The views of a scene show one set of named points, each view turned or mirrored, shifted and resized as a whole, with a little noise and some points left out.
(in the rows, 128 means zero)

Scene 1
View 1
Z811: [175  85 115 155 136 142 106 121 134 150]
Z358: [148 101  90 130 111 129 142 130 140 127]
Z951: [186  97 128 157 155 145 117 111 145 164]
Z440: [124 110 130 130 101 117 124  88 115 103]
Z269: [144 108 137 143 120 124 112  97 122 115]
Z855: [146  81  86 135  97 138 119 130 126 125]
Z538: [159 108 141 156 134 125  96 112 122 119]
Z743: [134 115 127 132 118 123 149  80 131 129]
Z41: [149 113 117 132 128 125 143 108 138 130]
Z514: [150 122 102 130 123 114 142 140 145 111]
Z450: [158 124 128 148 135 114 108 140 132 102]
Z974: [139  89 110 133 100 131 123 104 120 122]
Z48: [147 110 126 139 122 122 122 104 126 120]
View 2
Z538: [116  92 112  69 108  98 133 112 174 153]
Z450: [101 128 123  78 123 115 153 112 170 151]
Z358: [128 126 121 103 157 121 110  79 151 128]
Z41: [115 102 111 105 148 106 134  71 174 131]
Z951: [109  90 120  51  91  98 131  51 166 118]
Z811: [120 101 123  55 106 106 116  72 154 127]
Z48: [125  93 108  98 134 103 127  97 173 141]
Z269: [139  87 109  85 127  99 107 115 165 152]
Z440: [140  82  98 120 153  98 115 118 178 157]
Z855: [140 125 128  86 148 118  89 100 138 129]
Z974: [141  96 113  97 147 107  96 102 156 139]
View 3
Z358: [153  47  98 157 142 190 117 126  99  80]
Z811: [172 106  94 128 176 161 130 142 129 134]
Z450: [153  64 113 206  94 169 111 114 114 143]
Z269: [128  86  79 175 146 133 135 135  85 145]
Z48: [135  57  89 162 130 142 126 124 110 142]
Z855: [152  83  93 172 159 194 128 141  65  87]
Z951: [178  87  91  95 180 147 120 136 165 153]
Z743: [111  12  71 147 135 129 118 115 108 130]
Z514: [163  40 113 183 113 191 105 117 120 102]
Z538: [155 102  94 172 138 136 133 130 127 175]
Z974: [125  61  78 166 149 151 130 133  73 113]
Z41: [142  32  93 149 131 156 113 121 126 115]
View 4
Z514: [154 123 126 147 141 159 118 133 123 155]
Z440: [134 105 142 144 145 140 156 156 148 122]
Z358: [157 132 124 149 134 153 133 148 137 170]
Z450: [128 127 120 145 159 145 118 135 104 129]
Z855: [148 137 114 158 147 137 132 166 143 172]
Z538: [108 135 111 145 152 133 148 150 107 127]
Z743: [139 119 139 139 124 157 170 145 137 135]
Z811: [122 157 101 148 136 143 152 155 108 159]
Z48: [130 127 127 143 140 144 151 148 126 135]

In a view up to two points have been moved. Name them for each view, in the order of its rows, or write -.
view 1 | Z269
view 2 | -
view 3 | Z450
view 4 | -
